Each row is a point on a tangle of strands that fork, close into loops and nearly touch. The rows are in no order.
In the rows, 128 means zero.
Points whose rows are less than 110 apart are linked; no others are. Some points are linked to none.
zamu: [127 114 137 149 113 142 163 106 132 138  64 118 143 109  98 170  91 148
 143 149 146]
zade: [119  99 105 121 150 174 120 139 156 128  80 128 138 170 166 152 127 141
 120 138 178]
soz: [ 96  81 147 143  69 125 130 154 169 121 147 143  97 123 118  47 166 125
 167 157  95]
nimom: [ 92 118  92 160 103  74 125 178 126 152 123  93 121  94  97 146 131 133
 122 100 131]
nipi: [127 139  67 125 122 120 131  83 157  85  91 101 154  98  87 156 111 146
 123 108 117]
Lufop: [115  94 142 105 152 150  31 177 129 141 131 128 129 159 200 115 183 105
  95 119 118]
defak: [ 91 133 142 165 148 109 127 126 160 128 183 124 142 107 115  68 134 115
 140 138 128]
dapig: [ 81 104 115 102 142 110  98 173 160 116 144 153 117 128 179  78 172 134
 109 138 126]
Lut: [143 175 134 112 118 177 163 129  94 122  93 208 114 176 169 163 115 131
 147 141 165]
tizo: [160  86 119  98 111 120 118  83  76 118 105 104 117  82 108 141 127  96
  85 108 147]
bufi: [187 149 124 150 185 121 158  91 118  96 123  73 117 145 148 190  94 118
 126 118 116]
tes: [178 163  96 158 151 157 186  71  97  76  82  67 139 141 133 164  88 135
 110 138 143]
Vapug: [161 132 123 167 122 105 126 101 177 182 139 130 149 155 117 139 113 137
 115 138  99]
bareb: [125 113 124 128 107  67  95 143 174 138 186 126 100 133 127 115 123 116
 127 126  77]
Vebi: [120 116 117 144 113 108 104 175 125 152 148  90 118 109  93  98 151 131
 118  65 132]
Lis: [159 138 120 141 159 156 131  84  66 127  76 145 131 157 211 151 134  82
  44 133 124]
Fel: [121 159 119 130  68 118 141 139 173 134 103 139 132 105  34 131 129 171
  92 126  62]
vufaz: [175 151 120 135 143 116 145  83 105 163 107 116 153 145 117 134 114 149
 113 136 122]
rogib: [133 159 102 129 143 102 152 136  67 114 110  83 147 123 147 162 102 129
  81 152 170]
mivot: [132 130 109 138 158 133  80 118  94 139  83  98 120 113 177 137 183 120
  77  79 141]
sesif: [138  63 122 157 157 134 180  97 131 162  89  95  94  92 134 189 128  79
 108 112 110]
leren: [150 144 134 120 163 173 113 106  97 107 133  88 145 133 138 108 125  98
  87  98 200]
remip: [ 93 132 132 196  80  81 129 138 126 152 163 100 148 103  40  97 140 118
 175 104  50]
lateb: [106  72 144 125 121 134  93 142 109 145 151 122 139 131 139  83 148 122
 185 141 156]
kole: [126 146 118 144  87 135 104 151 184 129 121 120 129 142  84 169  82 136
 119 106 148]
nal: [112 131  91  98 139 133 165 125 149  88 105 190 118 148 157 126 105 143
 134 125 127]
Foti: [122  99 187 186 115 128 111 117 167 159 148 115 102 106 113 137 130  83
 152 110 102]
Porid: [ 55  99 131 161 141  98 138 145 165 126 171 130 131 100 140 110 115  76
 116 130 119]
Zad: [137  89 158 127  95 145 100 113 152 159 116 138 122 120 112  78 155 121
  94 154 156]
bube: [168 163 126 138 127 132  92 107 176 173 144 144 142 174 130 112 133 164
 131 118 128]
Nima: [140 147 155 125 116 166 126 161 172 121 187 130 119 153  77  80 133 161
 198 141 130]
Bam: [120 212 112  93 102 158 131 164 137  98 137 144 124 112  68 112 154 197
 185 133 132]
Filaz: [146  99 183 145 134 133 127 145 161 122 156 129  86 136 115 121 114 112
 165 113 118]
fug: [123 152 172 138 132 130  75 106 132 135 129 140 160 131 171 138 122 119
 170 161 161]
vin: [123  56 113 166 185 160 172  98 133 153  80 128 134 142 183 187 125  76
  94 111 128]
teb: [127 119 148 132 173 115  90 117 136 138 157 108 133 124 175 138 140  92
  98 120 133]
pego: [157 181 112 133 116 152 146 109 138  81  77 106 133 119 101 164 107 153
 132  90 133]
vepu: [132 140  55 102 126 117 115  83 112  91  77 115 144 112 138 152 124 122
  83 107 147]
kekif: [150 160 154 146 131 149 119 122 162 106  84 131 102 131 137 156 123 141
 141  91 155]
kez: [131 190 166 106 121 116 145 122  90 129 155 156 145 120 102 158  94 150
 210 173 131]
Vol: [175 182 123  87 128 128 120 144 114 102 150 135 106 160 143 169  95 151
 129 131 142]
nuf: [146 166 117 128 129 116 174 118 112 106 143 108 146 118  56 164  81 154
 117 111  85]
Faf: [114  86 121 128 135 136  58 180 145 149 171 123 114 166 169  85 174 105
  84  78 110]
Nuleg: [ 80  83 102 147 122  89 105 117 181 144 182 130 117 106 151 121 144  68
 113 110  83]
gorin: [133 121 126 115 121 172 164 130  88 112  66 175 113 154 180 145 123 107
  91 117 169]
nepe: [157  95 134 169 159 147 146  73 161 194 126 100 129 118 142 150 149  89
  42 144 124]
Kepag: [ 71  94 102 188  86  83 135 143 156 169 134 104 134  87  71 118 134 110
 140 111  83]
Tuvav: [105 110  85  86 169 142 144 172  74 106 137 170 153 171 187 139 107 125
 115 116 172]
Mulug: [105 175 129 109 101 134 131 189 142 130 216 143 112 147  96  57 148 169
 190 173 137]
Tozef: [135 114 149 149 196 151 101 134  99 137 110  88 116 131 192 162 155  87
  74  88 149]
geti: [118  61 155 107 179 164 113 143 117 126 129 151 106 161 192 143 134  83
  65 118 123]
bet: [141 173 118  96 115 124 141 138 126  99 165 138 128 132  83 131  94 149
 129 100 118]
Senu: [111 156 114 141  56  80 119 171 142 128 188 112 125 136  88  68 145 150
 181 160  64]
kifod: [146 120 121 149 107  68 114 115 161 174 152 113 113 124 113 156 121 132
 115 144  52]
Fegug: [174 117 115 144 181 143 115  55 121 121 115  92 126 149 171 183 127  93
 119  90 113]
lugar: [140 160 126 132 184 127 161 120 104  83 124 120 120 145 173 178  78 108
 134 107 143]
Mig: [156 127 122 146 106 111 148  62  97 178 108 122 167 109  69 130 108 139
 113 148 102]
Vav: [123 133 159  92 114 123 173 111 101  89 130 107 157  78  37 124  98 163
 139 176 123]
gab: [139 124 130 117  49  98 107 127 100 157 143 168 119 135 104  64 166 142
 177 134  84]
tizut: [115 181 167 130 109 128 115 126 156 131 151 156 148 141 130 129 114 153
 198 175 150]
pakab: [115  69 150 140 123  98  98  90  93 163 126 147 114  83 153 105 173  81
 142 115  98]
lozot: [122 113 165 100 174 183  45 156  98 122  84 121 147 171 205 154 167 109
  91 126 142]
ralaz: [135 105 141 108  89 123  89 119 103 140 108 121 114  89 131  98 160 104
  64 125 157]
zuge: [155 132 153 132 198 138 146 109 146 112 137 125 107 137 162 113 139 119
  94  93 131]
zum: [ 95 110 123 129 122 126 108 107 130 112 180 129 159 111 104  55 129 124
 185 127 137]
Nuz: [130 129 110 124 145 108 188 129 110 104 134 112 139 125 100 171  52 132
 115 139 123]
lunub: [146  89 113 117  94 100 145 141 134 131  87  97 126 104  64 159 119 176
 148 149  85]
saf: [100  68 136 148  73 126  93 146 184 153 121 159 107 133 132  80 163 109
 127 149 126]
lobaf: [159 173  94  57 118 119 118 121  67 115 139 167 131 152 161 154 111 149
 129 147 156]
Peg: [131 150 129 115 158 163 118 127 144  90 128 110 143 103 118  86 139 149
 115 105 199]
tufik: [103 101 137 121  74 104 136 144 167 100 134 117 108  93  67  83 154 158
 156 154  67]
poka: [112 167  89  98 143 141 169 136 118  99  91 165 129 116 133 104 135 166
 113 109 147]
zeg: [117 148 162 169  94  88 123 105 127 150 141 129 143 102  78 117 140 138
 202 121  66]
Sunun: [160 191 130 105 143 142 155 144 105  83  91 149  96 154 176 187 102 138
 148 137 144]
sut: [ 75 156 117 130  90  79 125 194 121 134 198 144 130 132 124  78 140 145
 187 165 114]
liti: [142 176 160  79 119 171 188 136  78  92 148 133 150 108  43 154  86 171
 167 172 136]
viga: [175 154 114 139 166 183 169 102 104  87 118  65 142 142 113 127  90 122
 105 108 184]
lanaz: [138 129 181 128  87 139 107 128 184 128 166 112 124 128  83  87 130 148
 160 187 131]
Nivoz: [129  90 134 155 204 165 195 118  92 120  92 127 135 161 184 152 114  87
  81 136 157]
lin: [105 117 120 130 120 139 143 152 156 133  98 121 143 147 112 147  95 149
 136 154 170]
Gopom: [142 221 115  81 106 158 134 143 116 114 158 182 124 124 101  74 155 164
 148 109 157]
dalaz: [140 194 104 100  94 135 150 153 129 147 116 171 116 148  95 120 144 209
 179 141 116]
Resar: [182 121 125 129 172 124 116  62  84 134 132 119 134 151 182 173 107  76
  72 128 118]
rimot: [109 182  98 106 136 150 125 154 108 135 112 169 132 130 141  81 180 166
 154 107 167]
fuzu: [ 97 105 110 106 142  83 104 111 141 103 150 147 125  96 166  84 153 124
 114 150  97]
Favi: [136 105  70 109 150 131 108  78 120 124  97 122 145 103 165 131 158  98
  70  79 127]
kunor: [132 155 127 117 158 108 162 129  92 116 130 119 145 120 110 161 102 165
 213 133 132]
Zazap: [131  76 117 137 152 121 103 165 150 145 158  96 104 144 134  95 159 133
 119  83 135]
Pob: [ 93 144 132 114  51  91 127 138 134  89 181 127 139  96  53  66 136 154
 179 169  52]
ribuz: [117 130 171 115 158 151  57 144 129 131  94 131 141 151 208 140 156 129
 147 167 158]
bir: [136 107 139 109 133 110 134 144 110 153 120 172 116 140 143 102 143 145
 131 128 123]
ruk: [126  95 143 141 130 147 181 151  83 158  75 146 117 131 140 135 124 117
  85 124 173]
zipum: [115  60 141 107 134 155  99 157 117 142 122 136 141 151 156 138 129 126
 160 131 182]
meren: [126  56 137 152 145  97 136  86 114 182 117 112 119  87 137 155 142  87
 130 138 103]
Fef: [147 151 114 118 156 151 105 128 158 153  92 143 142 183 172 137 140 174
 120 140 152]
lam: [122  68 136 133  78  78  94 122  98 170 155 156 106 131 141  80 172  95
 156 128  79]
Fek: [129 142 173  98 146 163 141 162  91  92 148 153 104 151 174 156 100  85
  90 122 172]
leki: [123 134 192 116 150 138 126 155 142  94 154 143  97 125 161 144 105 106
 143 136 147]
lub: [108 187 172 154  95 109 107 134 152 114 147 121 130 106 102 127 130 151
 218 152  97]
Zuz: [109  96  74  93 152 107 134 110 156 101 130 131 151 123 141 113 112 148
 130 137 118]
Lisip: [142 124 165 176  85 134  97 135 188 158 140  98 114 126  69 143 117 117
 116 109 111]
paf: [ 80 110 121 111 103  90 112 193 143 129 152 167 109 147 165  92 145 135
 171 170 113]
Kuzin: [140 155 109 127  96 109 132 135 164 135  94 159 113 126  98 112 142 187
 130 119  94]
Sulu: [ 98  89  87 161 103 139  98  99 180 184 117 117 121  96 158 180 147  64
  69 103 123]
gepe: [128  71 131 122 188 171 156 120  99 143 118 156 147 171 181 129 131  84
  30 146 139]
Nel: [135 110 120 176 139 119 196 105 114 150  65 115 128 113 122 190 101 109
 119 116 121]
timo: [134 202 128  89 112 171 157 150  95  83 157  99 153 105  37 148  86 164
 150 133 170]
todeb: [120 136 135 109 142 116 194 131  70  97 130 116 149  90  80 117  89 138
 118 136 151]

A tip is a point with one link. Name the tips that can be reached along the links from each point below, in the order of the rows.
tufik: tizo, Fel, lanaz
pego: kekif, zuge
Vol: Lis, lobaf, Peg, ruk, timo
Faf: kunor

A piece is two or more points that can be reached from each other along the links. Count, over all rows, the pieces, the separate loops (a circle has one, a figure eight two, a Y none), the forks (points with three links) and the tips (points with one).
pieces: 5
loops: 2
forks: 9
tips: 15

How many points has the smallest loop of links through each point below? Write none if it is on no loop.
Faf: 13
bareb: 12
Sunun: none
